Each scene shows the same named points in several views. A view is turned or mirrored, and shifted as a whole, has a little noise and may leave points out.
(in the rows, 100 means zero)

Scene 1
View 1
rupi: [92 111 87 140 109 97 65 96 107 99 130 95 121 77 113 95 115 111 108 90 75 98]
rikol: [84 79 111 98 97 89 91 81 138 90 81 110 113 94 102 88 90 109 118 81 81 106]
lol: [99 75 121 123 65 113 87 77 110 113 94 92 112 92 117 63 117 107 122 72 80 110]
Riged: [90 79 111 104 99 96 82 99 131 108 103 90 123 107 123 74 101 109 121 88 75 104]
lobeb: [117 101 118 145 56 121 87 94 85 136 111 95 102 86 113 69 142 110 122 81 88 94]
gegos: [114 71 116 106 73 75 74 120 124 113 125 102 99 103 123 85 130 119 100 62 91 106]
Sasa: [97 78 113 92 98 77 91 108 143 104 97 110 107 108 107 93 102 115 115 80 88 98]
gesa: [105 87 119 103 75 105 100 109 115 125 94 97 108 110 113 72 115 115 130 84 86 92]
depiz: [95 107 98 110 82 99 89 99 110 100 90 112 100 87 96 92 115 123 120 80 92 94]
Nafat: [99 84 117 112 78 105 97 88 119 118 86 101 108 100 107 74 110 109 126 82 83 99]
bovez: [88 69 110 97 111 71 78 95 153 91 104 105 116 99 114 94 91 106 107 81 76 108]
rapal: [100 82 111 115 77 101 75 113 108 115 123 84 116 104 131 71 126 117 115 76 81 103]
Pidog: [91 78 109 92 110 78 85 105 147 101 104 105 117 107 112 91 93 110 117 89 76 97]
Sek: [106 95 109 124 85 89 78 103 116 112 118 103 103 87 111 90 124 111 110 78 86 99]
nef: [87 81 104 116 91 97 71 93 117 97 114 87 124 94 125 77 109 112 116 80 76 111]
lesis: [74 93 98 95 95 100 85 90 123 80 80 99 121 94 105 83 93 125 126 80 82 109]
Dabu: [97 103 104 135 77 109 78 89 98 110 109 98 109 79 109 80 126 112 117 80 84 101]
sifas: [128 88 127 104 68 94 106 136 116 150 110 109 90 121 111 79 135 119 122 85 98 75]
lenav: [93 109 91 88 107 83 88 135 125 101 107 108 110 109 106 98 105 130 122 92 87 85]
View 2
lobeb: [98 124 140 88 73 79 117 80 152 118 113 99 78 105 125 135 93 89 112 74 100 107]
Nafat: [120 127 111 107 75 86 115 108 122 91 97 88 82 101 111 132 106 75 96 87 123 98]
Pidog: [125 115 81 126 88 116 110 118 116 80 88 76 103 88 90 113 81 77 78 91 126 87]
rupi: [97 108 116 133 70 106 124 107 135 121 99 90 103 102 104 127 37 93 91 87 111 108]
Dabu: [103 126 121 114 69 84 117 101 136 118 109 94 83 104 119 131 73 88 104 89 110 103]
sifas: [110 113 120 69 102 105 94 73 136 87 104 85 98 83 104 110 122 93 96 68 94 88]
Sek: [106 118 98 114 84 104 115 102 138 97 101 89 97 88 107 119 70 84 94 87 105 93]
Riged: [121 117 91 122 80 103 116 110 132 89 97 86 96 106 91 127 85 78 88 89 134 94]
gesa: [121 119 107 104 89 94 104 96 135 98 107 86 95 108 97 122 108 88 92 84 125 91]
gegos: [112 122 78 101 103 99 109 91 153 94 117 92 95 85 116 106 80 87 102 92 94 76]
nef: [116 123 90 129 79 96 121 108 147 103 107 91 93 111 102 127 72 83 96 97 127 93]
lol: [119 136 101 109 70 79 122 104 147 99 109 98 70 109 117 137 101 72 106 92 126 96]
bovez: [126 122 62 135 86 118 122 129 121 67 82 81 99 84 93 116 68 67 80 99 125 82]
lenav: [120 110 106 119 97 107 89 108 99 106 97 70 119 92 89 104 82 102 77 89 114 91]
Sasa: [123 123 83 116 92 106 107 115 113 79 93 81 99 85 99 110 90 79 83 92 114 84]
View 3
Sek: [115 67 110 119 70 84 98 115 94 96 93 124 80 93 129 102 106 101 107 128 112 136]
bovez: [122 82 125 147 81 81 108 87 77 82 108 116 87 113 157 100 81 104 100 129 139 117]
lol: [108 83 84 98 90 65 87 119 96 75 106 124 70 94 131 76 118 102 120 122 113 109]
Dabu: [113 79 100 101 78 72 90 131 98 91 97 125 81 92 134 94 125 104 110 137 104 132]
depiz: [120 82 122 119 83 90 100 126 86 81 80 117 94 90 141 98 130 101 100 133 118 139]
gegos: [115 52 101 128 67 103 116 104 81 97 93 129 71 100 112 101 96 85 109 115 113 115]
rikol: [126 94 123 135 91 79 100 105 79 67 100 108 86 106 163 92 109 108 97 127 145 120]
lobeb: [110 68 87 88 79 78 87 133 108 87 85 127 68 72 110 81 134 102 123 119 91 138]
Sasa: [124 77 126 142 86 94 112 93 78 77 88 114 88 100 140 93 94 98 105 117 134 130]
rapal: [109 67 90 114 87 82 105 105 91 91 98 130 91 101 118 84 102 84 124 126 99 119]
Pidog: [122 84 128 148 89 82 108 82 79 80 96 114 98 106 153 93 83 100 108 122 133 131]
Nafat: [122 87 107 115 94 81 95 113 89 65 88 114 77 88 136 78 120 101 113 117 123 127]
gesa: [117 80 102 122 96 87 105 105 87 75 83 121 96 93 123 72 108 86 123 115 107 128]
lesis: [121 101 120 129 97 82 103 115 78 71 98 114 111 114 163 90 119 96 99 140 131 117]
sifas: [122 56 109 122 85 109 112 100 90 78 60 120 74 67 94 76 106 86 126 94 105 154]
Riged: [116 86 108 130 94 74 102 93 87 80 103 119 95 103 142 82 93 97 118 124 119 124]
View 4
gesa: [84 101 93 120 78 101 100 97 140 99 112 78 91 93 89 96 101 92 99 98 112 97]
rupi: [103 119 84 68 123 89 101 111 141 122 104 88 95 111 81 101 97 94 85 129 97 87]
Nafat: [99 85 98 111 81 110 108 81 141 101 131 84 87 90 82 104 103 88 93 109 111 95]
lenav: [104 101 87 96 87 86 92 115 121 105 84 88 88 104 70 82 104 82 118 92 134 77]
lol: [91 89 104 120 91 111 113 76 151 106 135 90 87 92 99 113 99 96 77 112 94 99]
gegos: [87 119 92 133 83 114 99 112 140 102 79 113 86 96 93 131 103 86 91 116 115 89]
lobeb: [93 122 92 106 86 102 115 102 151 109 138 76 98 87 107 112 106 86 71 156 88 122]
lesis: [110 75 107 97 106 91 99 82 131 114 117 105 82 103 77 89 98 91 88 80 120 72]
rikol: [114 70 100 98 99 113 104 77 134 108 115 106 80 104 67 106 100 87 98 91 119 66]
sifas: [84 113 84 134 42 114 101 115 133 84 100 72 95 78 86 108 115 73 119 128 126 108]
bovez: [102 85 91 100 108 121 99 88 136 105 89 112 84 113 62 119 89 96 106 87 116 58]
depiz: [114 92 99 96 88 94 103 102 126 112 119 99 84 94 84 92 114 76 92 118 121 90]
Sek: [102 111 90 102 95 107 104 108 137 109 102 97 91 98 85 114 105 85 93 131 108 91]
nef: [99 99 97 102 108 99 102 92 141 116 113 99 86 103 87 103 96 95 81 102 106 84]
Dabu: [103 108 97 95 101 94 108 98 144 116 126 91 91 97 95 102 106 88 74 132 99 100]
rapal: [81 117 92 123 92 99 99 104 148 106 103 87 90 98 96 110 95 100 87 107 99 98]
Riged: [89 94 91 107 99 108 100 88 144 103 107 83 91 104 74 104 91 99 101 88 107 80]
Pidog: [98 87 89 101 98 115 97 91 134 102 91 97 88 109 61 108 93 93 115 86 120 63]
View 5
Riged: [101 128 105 102 104 88 114 117 83 88 109 81 94 85 112 95 99 114 114 102 98 89]
depiz: [102 109 104 113 120 86 108 112 90 70 130 104 89 124 112 94 69 102 105 93 101 100]
Sasa: [100 110 106 112 107 100 114 103 78 91 102 95 81 93 90 90 89 104 97 110 96 100]
lol: [100 122 106 100 95 64 136 126 114 84 131 93 114 99 122 102 81 111 102 106 113 83]
nef: [93 132 101 101 113 76 113 124 92 93 117 73 99 107 122 103 100 107 108 107 99 92]
Nafat: [105 112 109 105 96 80 127 117 99 74 126 104 100 94 113 93 74 113 105 98 107 87]
lobeb: [102 91 108 83 102 59 123 118 114 74 135 82 115 128 127 102 56 127 128 92 137 91]
lesis: [97 140 105 124 119 92 110 120 85 79 124 103 90 104 118 93 94 96 95 95 77 92]
Pidog: [104 122 100 110 115 108 100 108 66 92 95 82 74 92 100 91 99 107 110 106 90 104]
rapal: [86 109 110 91 107 67 118 114 91 96 111 66 112 111 111 107 93 117 119 99 112 90]
lenav: [94 108 111 111 123 106 93 94 60 78 102 91 77 110 95 94 86 105 119 84 85 106]
Sek: [103 104 100 100 117 80 108 114 93 87 118 77 89 122 108 97 77 112 113 109 120 104]
sifas: [93 63 121 86 88 82 125 88 85 83 100 93 106 106 78 96 59 126 124 85 126 96]
Dabu: [106 114 101 98 117 70 111 126 105 77 133 84 99 126 131 99 73 112 118 100 120 95]
bovez: [105 131 97 114 112 101 109 113 80 101 102 84 75 85 100 92 104 99 90 125 91 102]
rupi: [112 123 87 98 131 86 90 123 86 83 125 64 79 124 134 96 89 113 132 106 115 109]
rikol: [109 133 102 122 109 96 119 121 91 83 119 107 80 89 109 89 90 99 86 112 91 96]

Which points are out of place in each view (at most two, in the order of its rows)? Write - if all are in place.
view 1 -> gesa
view 2 -> Sek, bovez
view 3 -> lol
view 4 -> lobeb, nef
view 5 -> Pidog

Scene 2
View 1
Ruk: [99 106 82 81 121 138 77 79 135 93 65 107 155 73 74 92 102 124 101 99 93 103]
Zopu: [116 103 125 75 108 126 105 95 118 85 89 120 137 81 83 128 93 127 134 85 86 102]
gunaf: [138 111 127 84 92 118 131 88 125 67 115 114 135 85 63 116 103 97 117 92 73 81]
Vosup: [107 123 92 90 103 119 99 85 140 90 94 101 125 72 35 95 94 107 112 114 109 89]
sasi: [63 118 60 84 98 131 97 80 119 108 98 84 93 67 36 100 104 100 92 110 100 108]
gam: [89 115 88 83 100 126 102 86 120 97 97 98 111 72 51 112 99 109 113 101 97 104]
ginom: [116 110 110 74 117 104 85 95 97 103 108 119 113 76 76 112 93 116 126 83 88 105]
fovip: [138 107 118 77 115 104 94 89 108 84 106 125 139 81 86 104 103 108 116 81 74 94]
danav: [96 103 92 104 100 118 127 106 104 110 113 86 72 65 31 123 104 96 107 96 107 101]
naz: [82 114 82 86 103 134 98 89 127 102 86 92 112 68 43 108 96 116 111 108 109 106]
gomuk: [136 107 124 67 99 112 112 82 101 75 121 126 140 90 95 116 108 102 118 75 56 91]
vun: [112 92 98 93 117 130 107 99 106 101 85 104 119 71 72 116 109 112 104 80 87 106]
Patez: [122 115 94 68 117 103 67 76 111 92 103 123 142 80 86 86 100 107 105 90 76 97]
dab: [157 130 118 89 119 77 75 90 136 85 112 122 137 76 42 74 86 100 121 109 112 73]
desa: [119 112 98 91 115 111 92 94 127 99 91 105 124 72 48 96 95 109 111 102 109 94]
medi: [127 108 108 88 125 110 81 100 122 99 84 116 135 72 66 99 91 118 122 92 106 97]
Nilan: [101 97 95 94 107 144 116 95 133 91 75 98 130 70 56 116 102 118 108 96 96 100]
zavo: [120 101 100 90 120 109 89 100 107 103 92 110 119 70 71 105 98 113 112 84 95 102]
nuko: [84 114 95 76 106 134 91 88 128 97 80 104 127 73 60 114 89 127 128 103 101 106]
Sape: [151 118 107 99 113 82 95 94 121 90 120 111 118 74 41 83 99 86 98 99 100 79]
nedi: [101 131 71 79 105 105 71 67 133 92 106 102 127 72 42 72 100 94 91 117 99 90]
rizu: [126 105 102 88 121 112 88 93 118 95 90 115 136 73 70 99 100 112 109 90 94 97]
View 2
zavo: [98 88 114 91 103 91 113 112 91 110 106 116 97 94 86 109 82 104 115 99 102 100]
rizu: [110 88 116 84 100 95 115 110 104 105 104 109 107 97 91 96 74 112 109 110 117 113]
danav: [72 116 115 77 101 78 115 97 85 88 124 152 123 81 121 102 91 109 106 73 114 84]
gomuk: [112 75 142 72 90 103 128 111 115 97 120 137 109 98 88 89 56 84 84 107 100 127]
Patez: [105 85 136 79 87 115 116 97 113 116 106 115 86 100 82 99 65 105 102 130 125 133]
vun: [90 88 127 94 106 94 118 122 93 106 108 131 123 102 99 103 91 109 109 99 106 105]
medi: [115 95 104 79 99 93 116 111 102 106 98 102 101 97 89 97 78 108 111 107 119 113]
nedi: [90 110 127 70 87 105 100 73 112 103 109 122 100 86 114 95 63 143 109 134 164 116]
Ruk: [108 98 122 88 106 111 119 116 109 116 86 108 126 115 103 89 92 131 115 132 136 131]
fovip: [118 74 132 79 93 102 120 110 110 101 115 118 100 98 83 93 59 90 93 106 102 122]
Zopu: [119 96 114 75 101 97 135 124 105 96 105 122 121 108 94 82 82 83 93 98 102 126]
gunaf: [123 74 129 67 94 85 121 109 117 79 126 136 134 90 104 81 45 96 81 91 107 112]
ginom: [96 103 122 78 93 100 126 103 97 106 111 126 86 94 87 99 82 83 101 97 103 119]
desa: [102 104 106 77 100 87 108 101 101 98 106 114 111 91 106 95 78 121 112 104 130 105]
Nilan: [100 104 114 83 109 89 118 118 100 96 103 128 148 104 120 88 92 123 106 100 121 108]
nuko: [100 126 108 75 101 101 127 106 101 102 97 124 124 106 113 84 101 108 108 107 129 126]
gam: [84 118 124 76 98 95 120 98 99 97 110 139 124 98 117 92 91 113 106 104 130 112]
dab: [133 89 96 59 83 81 97 80 112 90 110 88 77 74 87 89 38 113 106 109 138 105]
Vosup: [103 114 107 68 96 87 108 91 105 90 108 119 119 90 120 86 73 127 107 106 146 106]
naz: [84 128 110 77 102 94 117 99 96 99 104 132 127 98 122 90 101 125 112 105 138 110]
View 3
zavo: [101 108 111 116 99 104 101 107 115 87 84 123 103 72 107 88 101 103 83 111 114 112]
Nilan: [85 108 96 98 91 103 117 103 97 67 66 105 113 62 97 98 81 116 77 86 87 113]
nedi: [57 125 115 89 99 95 92 83 123 101 89 111 105 100 65 102 110 104 96 97 110 149]
dab: [86 109 121 137 120 96 96 79 104 70 78 115 84 108 100 117 137 89 88 106 140 156]
naz: [86 118 97 87 92 101 110 92 115 95 82 88 103 64 86 103 88 114 88 91 83 125]
gomuk: [81 98 114 149 91 86 89 107 97 66 81 141 106 94 93 97 77 108 100 115 119 91]
Vosup: [74 117 101 100 103 97 112 82 107 79 80 94 98 83 88 109 103 107 87 93 98 140]
nuko: [102 114 103 107 84 100 102 107 103 98 73 93 102 62 81 112 86 119 94 87 90 120]
rizu: [95 110 114 118 97 104 99 110 108 76 73 125 105 78 100 96 106 104 83 101 121 119]
fovip: [90 98 117 146 96 95 90 109 100 67 77 142 102 86 98 96 94 105 92 112 127 104]
gunaf: [66 100 102 142 104 83 109 86 86 39 75 127 101 94 103 105 79 103 92 107 107 103]
vun: [95 108 104 107 91 105 109 110 111 77 80 124 112 61 106 83 84 109 79 106 101 98]
Ruk: [88 115 114 96 79 110 95 121 102 92 59 121 118 67 69 97 101 122 81 75 110 130]
Zopu: [106 99 107 143 88 96 102 115 90 69 68 118 102 66 96 110 79 116 94 97 106 94]
medi: [106 106 117 121 99 106 99 109 104 82 69 115 99 73 100 103 113 105 81 99 121 126]
ginom: [115 102 118 142 91 95 88 116 110 98 85 118 94 72 100 108 93 106 101 116 117 102]
Sape: [72 111 113 120 119 96 104 74 116 65 91 124 91 104 112 95 121 84 83 122 129 138]
Patez: [85 109 129 128 87 97 79 112 113 95 81 140 107 92 77 95 105 108 99 105 131 117]
desa: [89 114 105 105 103 101 107 93 109 81 79 104 100 78 98 102 109 102 84 101 108 132]
sasi: [68 128 94 65 91 97 110 84 135 114 101 92 108 71 79 89 80 109 93 102 73 122]
View 4
danav: [75 93 77 90 100 93 137 89 84 105 73 99 96 73 134 95 109 120 77 98 106 94]
dab: [107 72 112 124 115 109 101 101 103 82 88 85 90 84 77 130 83 114 150 114 108 59]
vun: [74 75 102 92 107 100 119 94 101 122 111 104 97 93 109 87 109 104 82 108 130 100]
Nilan: [87 66 99 97 99 101 125 107 99 106 86 98 109 96 113 59 95 111 66 109 121 90]
Zopu: [77 60 79 104 92 114 115 108 113 104 121 90 104 92 96 68 91 101 101 125 129 99]
desa: [94 76 108 108 113 103 112 101 95 99 93 95 92 92 99 103 96 117 93 108 104 84]
zavo: [78 77 98 98 111 103 111 93 98 114 116 98 90 90 100 107 105 109 98 113 122 94]
medi: [88 70 106 110 107 111 101 100 106 101 117 95 90 98 85 103 97 115 104 115 113 89]
sasi: [98 95 106 85 141 95 126 115 70 99 85 107 96 79 143 100 99 111 44 101 87 99]
fovip: [82 65 94 99 111 106 114 99 107 114 121 92 103 85 95 98 88 86 126 124 142 87]
gomuk: [82 64 87 92 112 107 124 107 106 116 119 90 110 78 106 90 84 75 125 128 148 87]
naz: [94 80 103 99 118 103 119 113 88 92 93 102 97 92 121 84 96 119 56 105 93 96]
nuko: [92 73 92 104 112 112 111 120 99 90 114 98 98 96 107 75 92 115 65 119 98 101]
Sape: [97 82 110 110 116 94 117 89 91 102 75 90 94 77 99 132 93 107 137 106 122 64]
ginom: [73 79 76 98 110 112 117 99 99 108 128 93 92 79 105 108 97 99 109 120 116 103]
gunaf: [89 61 88 100 94 99 131 100 106 106 78 88 115 79 105 75 83 89 128 117 147 74]
gam: [91 81 94 95 118 103 121 111 88 99 96 98 100 82 123 88 96 109 70 112 105 94]
Patez: [94 69 111 99 140 111 103 114 100 107 135 93 98 88 96 113 85 84 115 126 125 89]
rizu: [87 70 109 102 114 105 107 99 103 110 111 97 94 96 91 101 98 105 103 113 124 87]
Ruk: [104 60 130 102 131 108 99 116 101 106 122 102 98 112 93 79 91 107 64 117 114 92]
View 5
danav: [137 90 103 110 99 94 76 116 81 101 84 146 109 95 103 86 84 111 102 109 99 113]
gunaf: [143 102 96 103 116 85 114 97 62 121 68 110 83 130 117 87 108 85 100 75 124 144]
Vosup: [133 91 81 113 95 96 80 109 76 93 102 111 89 91 93 79 131 83 97 100 121 117]
gomuk: [157 88 107 84 122 74 119 90 88 111 71 101 100 140 96 89 110 94 100 68 129 141]
fovip: [151 97 102 88 126 64 122 88 87 104 83 92 100 126 89 92 108 85 98 71 132 134]
Zopu: [154 98 97 99 115 66 111 64 87 89 69 114 96 117 94 102 120 99 116 79 119 131]
desa: [133 94 86 107 105 79 89 102 82 89 103 106 98 91 85 86 116 83 99 96 125 113]
sasi: [140 59 104 110 74 106 57 121 97 94 109 135 110 100 82 73 126 108 102 113 121 94]
nedi: [137 71 85 98 87 102 80 127 91 100 119 91 94 104 76 66 145 78 86 96 135 111]
nuko: [149 85 92 106 93 81 83 77 95 75 90 123 98 99 85 93 140 102 113 97 118 111]
Nilan: [138 89 98 124 96 76 87 80 78 93 86 127 95 104 105 95 121 95 119 103 138 105]
rizu: [140 95 94 98 114 66 106 90 88 91 96 97 102 105 83 93 111 81 103 88 136 116]
dab: [132 118 66 93 124 81 111 118 73 95 110 69 83 87 76 75 121 58 77 79 112 142]
naz: [138 79 92 114 87 91 71 96 89 83 100 131 102 93 90 84 128 101 110 109 118 104]
Sape: [130 103 85 95 123 84 106 136 73 111 105 84 95 98 86 76 95 67 78 85 119 132]
vun: [142 84 110 107 110 64 98 88 90 96 85 119 112 112 93 97 95 97 113 95 138 103]
medi: [139 102 86 98 116 61 102 85 90 81 98 96 101 92 80 94 116 79 104 89 128 117]
gam: [144 78 98 106 94 92 80 100 88 94 92 127 104 105 91 84 121 105 104 99 119 112]
Ruk: [143 78 95 109 93 67 94 75 95 83 103 98 97 107 81 93 148 84 115 93 160 98]
ginom: [153 92 100 80 120 69 106 89 101 88 85 107 115 110 76 91 102 103 98 80 107 127]
View 6
Ruk: [88 82 109 60 110 103 79 102 125 108 121 83 113 69 97 67 83 82 63 92 129 88]
danav: [79 89 136 108 105 132 139 131 112 102 103 107 115 121 119 116 79 95 87 97 130 107]
Zopu: [78 100 119 69 94 101 82 113 100 107 120 108 90 96 85 108 91 88 80 121 115 73]
fovip: [76 109 98 72 91 92 76 120 96 117 122 95 92 84 84 105 83 91 88 134 108 93]
sasi: [86 68 123 96 118 130 126 135 143 93 99 83 127 106 115 86 58 82 67 65 144 99]
Sape: [89 108 102 79 80 117 131 141 103 133 101 71 132 69 96 111 78 97 104 116 103 127]
desa: [90 88 119 71 92 118 116 121 114 116 106 85 127 78 100 101 90 95 82 99 121 100]
ginom: [85 84 92 85 91 103 91 138 104 101 102 100 108 100 99 115 84 102 90 127 120 86]
nedi: [91 85 102 70 95 118 116 142 131 114 96 54 140 69 91 82 52 81 75 77 125 104]
zavo: [87 85 98 84 96 107 95 125 111 108 110 97 113 89 110 100 89 103 87 119 119 103]
dab: [94 103 98 51 63 115 121 137 93 137 95 60 141 51 78 112 89 100 100 119 98 104]
rizu: [87 93 109 73 93 111 104 124 111 115 110 88 118 80 99 100 87 94 87 108 116 100]
vun: [81 92 116 92 111 107 94 113 113 104 120 109 101 97 116 94 87 93 82 112 121 106]
Nilan: [79 94 141 74 110 117 105 102 118 112 124 104 107 93 102 89 88 82 73 92 125 94]
Vosup: [87 89 130 66 92 125 129 123 114 117 104 77 130 80 92 99 78 85 80 86 123 94]
naz: [86 73 131 79 106 124 116 119 125 100 105 93 122 97 106 93 79 85 68 78 135 84]
gam: [83 85 123 86 106 119 112 127 120 99 108 92 112 102 102 98 70 86 74 89 131 88]
Patez: [88 92 76 69 93 94 76 137 114 109 107 72 110 72 87 90 65 90 81 117 117 96]
gomuk: [71 117 96 81 94 95 82 135 99 113 121 90 88 93 81 108 65 78 91 133 111 98]
medi: [91 87 105 63 89 108 95 115 105 114 108 91 118 73 98 100 99 102 82 117 116 93]

Which points are out of place in each view (at most two, in the order of its rows)? Write - if all are in place.
view 1 -> danav, gomuk
view 2 -> zavo
view 3 -> ginom
view 4 -> Nilan
view 5 -> -
view 6 -> fovip, rizu

Scene 3
View 1
gola: [92 82 95 101 118 77 90 87 107 95 81 123 111 108 94 137 95 61 110 73 113 103]
Zap: [98 94 80 102 117 107 91 85 92 99 87 121 112 127 99 125 96 65 90 72 99 121]
Libuf: [107 98 102 98 124 50 94 99 106 105 96 113 110 103 76 126 96 74 113 69 112 79]
dipi: [107 86 85 100 143 54 92 89 97 107 93 135 98 108 94 117 100 75 103 83 118 107]
Vefam: [94 78 83 99 129 84 92 85 99 99 82 135 103 113 100 126 99 67 101 81 118 119]
gono: [98 100 94 98 94 130 101 104 92 90 92 101 120 125 104 128 102 73 98 61 101 98]
finok: [91 75 97 103 122 84 108 81 80 114 77 128 109 97 101 112 103 81 109 80 114 130]
zif: [96 94 103 103 119 64 114 77 68 135 86 118 115 91 76 99 99 93 108 77 100 129]
nepat: [101 93 83 100 120 98 96 88 90 102 89 120 108 121 100 119 99 72 95 74 104 116]
bared: [98 97 95 107 119 75 96 78 93 111 86 117 117 112 90 124 95 65 101 71 98 116]
fup: [77 89 112 74 114 28 90 98 124 109 75 118 122 83 20 153 82 78 136 65 117 68]
nanup: [78 90 90 94 105 100 98 71 85 115 71 121 123 111 72 129 89 73 103 73 96 136]
Nofo: [100 86 85 102 129 83 111 77 63 128 86 130 106 104 94 93 103 92 95 83 104 145]
runaf: [77 88 106 86 99 82 101 92 100 110 74 113 123 97 57 139 92 79 121 66 107 102]
tuma: [93 97 95 103 120 70 93 75 96 112 82 119 116 110 79 127 91 65 105 70 98 118]
Kasal: [93 86 92 100 119 87 98 83 92 105 81 122 112 110 94 125 98 69 103 75 106 117]
View 2
zif: [111 59 94 87 80 101 118 111 105 99 82 64 91 111 111 116 77 112 119 123 105 96]
gola: [87 106 89 82 104 93 101 117 90 106 107 104 91 112 114 96 100 111 111 93 122 90]
Libuf: [82 82 82 92 84 105 109 140 94 91 105 99 86 111 119 74 85 91 112 89 118 102]
finok: [104 88 101 71 97 94 103 106 107 111 97 82 91 106 113 126 83 122 117 112 111 98]
Zap: [93 108 105 75 109 112 102 88 87 100 108 93 92 108 130 100 102 118 100 123 123 85]
Kasal: [95 97 95 79 101 99 104 104 93 105 102 92 91 110 117 106 95 116 110 111 117 91]
tuma: [95 86 89 94 98 98 113 110 86 103 95 88 90 117 116 96 100 111 111 107 119 82]
Vefam: [91 100 103 75 102 100 103 107 91 113 108 102 92 102 128 111 93 126 107 97 121 91]
bared: [95 88 93 88 100 103 108 109 91 103 99 86 87 117 119 95 95 107 108 115 119 84]
gono: [89 129 94 58 106 112 89 87 100 77 115 90 95 111 115 84 103 95 100 135 117 102]
nanup: [99 96 90 83 100 100 112 82 80 97 92 86 103 110 109 108 114 128 111 119 114 82]
Nofo: [111 68 112 77 89 109 114 96 107 108 93 71 91 99 130 131 75 128 110 127 110 94]
dipi: [90 80 104 87 91 106 110 130 97 115 107 101 84 99 137 102 77 116 110 89 121 96]
nepat: [94 103 104 74 103 110 103 98 93 101 108 93 89 106 129 101 93 114 102 119 120 91]
View 3
Vefam: [102 109 104 92 118 116 101 126 84 102 104 105 117 99 114 95 120 97 81 104 76 107]
gono: [87 84 118 109 127 110 93 92 93 90 123 74 131 111 129 89 109 126 75 102 80 87]
nanup: [87 95 86 75 112 107 106 143 87 104 132 91 106 96 122 91 105 116 50 105 88 83]
tuma: [92 92 87 86 104 95 111 129 81 109 130 101 111 98 114 95 120 97 67 110 80 107]
gola: [98 102 98 95 123 109 109 117 74 111 115 101 112 100 120 87 125 97 75 106 67 111]
bared: [92 89 88 85 99 90 108 129 84 104 129 98 118 97 113 98 115 97 70 112 86 105]
nepat: [95 95 105 94 110 109 93 124 92 93 116 93 125 97 114 100 115 102 80 103 84 97]
Zap: [90 90 102 98 111 116 89 125 94 89 121 90 121 92 117 95 118 107 79 97 80 89]
fup: [100 104 94 90 127 86 183 112 72 148 138 143 82 134 110 86 123 105 44 119 61 134]
runaf: [93 99 95 82 128 98 136 118 78 123 130 104 103 118 122 85 107 119 47 112 79 100]
Nofo: [102 106 95 59 93 93 90 149 90 96 107 95 133 96 109 113 96 99 72 116 113 91]
finok: [103 113 95 68 112 100 94 138 75 108 101 91 125 100 120 99 104 99 72 116 95 100]
Libuf: [102 93 108 99 109 83 134 104 79 117 122 119 118 118 106 100 125 93 79 118 75 127]
dipi: [109 108 103 87 101 100 110 130 83 105 103 120 123 101 101 107 123 82 88 112 83 120]
Kasal: [97 100 97 85 113 104 101 128 83 104 116 96 117 98 118 95 115 100 73 108 82 102]
View 4
nepat: [94 104 111 106 89 115 118 93 87 93 93 75 94 90 89 113 109 123 86 110 66 100]
finok: [94 102 111 118 113 113 121 82 105 93 102 63 83 90 80 118 112 127 106 117 74 79]
Zap: [95 110 109 102 85 116 119 97 84 91 91 78 99 93 84 108 100 128 81 115 65 105]
gono: [94 120 80 99 67 119 124 103 57 101 92 75 104 76 85 116 108 133 91 96 56 93]
bared: [92 97 111 99 97 107 112 91 84 86 101 75 86 88 83 111 114 109 102 115 81 105]
Nofo: [79 92 130 119 112 135 129 99 115 90 102 60 71 93 81 120 119 133 99 123 77 91]
nanup: [90 109 108 109 99 120 115 110 82 95 97 61 92 96 69 100 90 123 114 132 87 96]
Libuf: [95 85 117 100 90 89 105 82 69 96 98 69 88 81 110 114 133 88 117 90 85 98]
runaf: [99 105 95 109 96 97 107 102 55 108 98 51 97 84 81 100 101 104 143 110 96 78]
Kasal: [97 104 111 107 98 107 114 88 89 91 97 70 94 91 85 110 106 118 100 114 74 95]
fup: [105 81 121 105 99 65 86 92 43 112 96 47 99 87 115 89 117 61 166 96 121 82]
tuma: [94 97 114 100 99 103 109 93 82 86 101 72 88 91 83 105 109 104 111 120 87 103]
zif: [75 86 119 113 112 126 121 103 96 89 111 54 66 85 78 120 131 118 125 119 91 91]

Which points are out of place in each view (at most two, in the order of its rows)? Write - if all are in place.
view 1 -> -
view 2 -> nanup
view 3 -> Vefam, bared
view 4 -> runaf
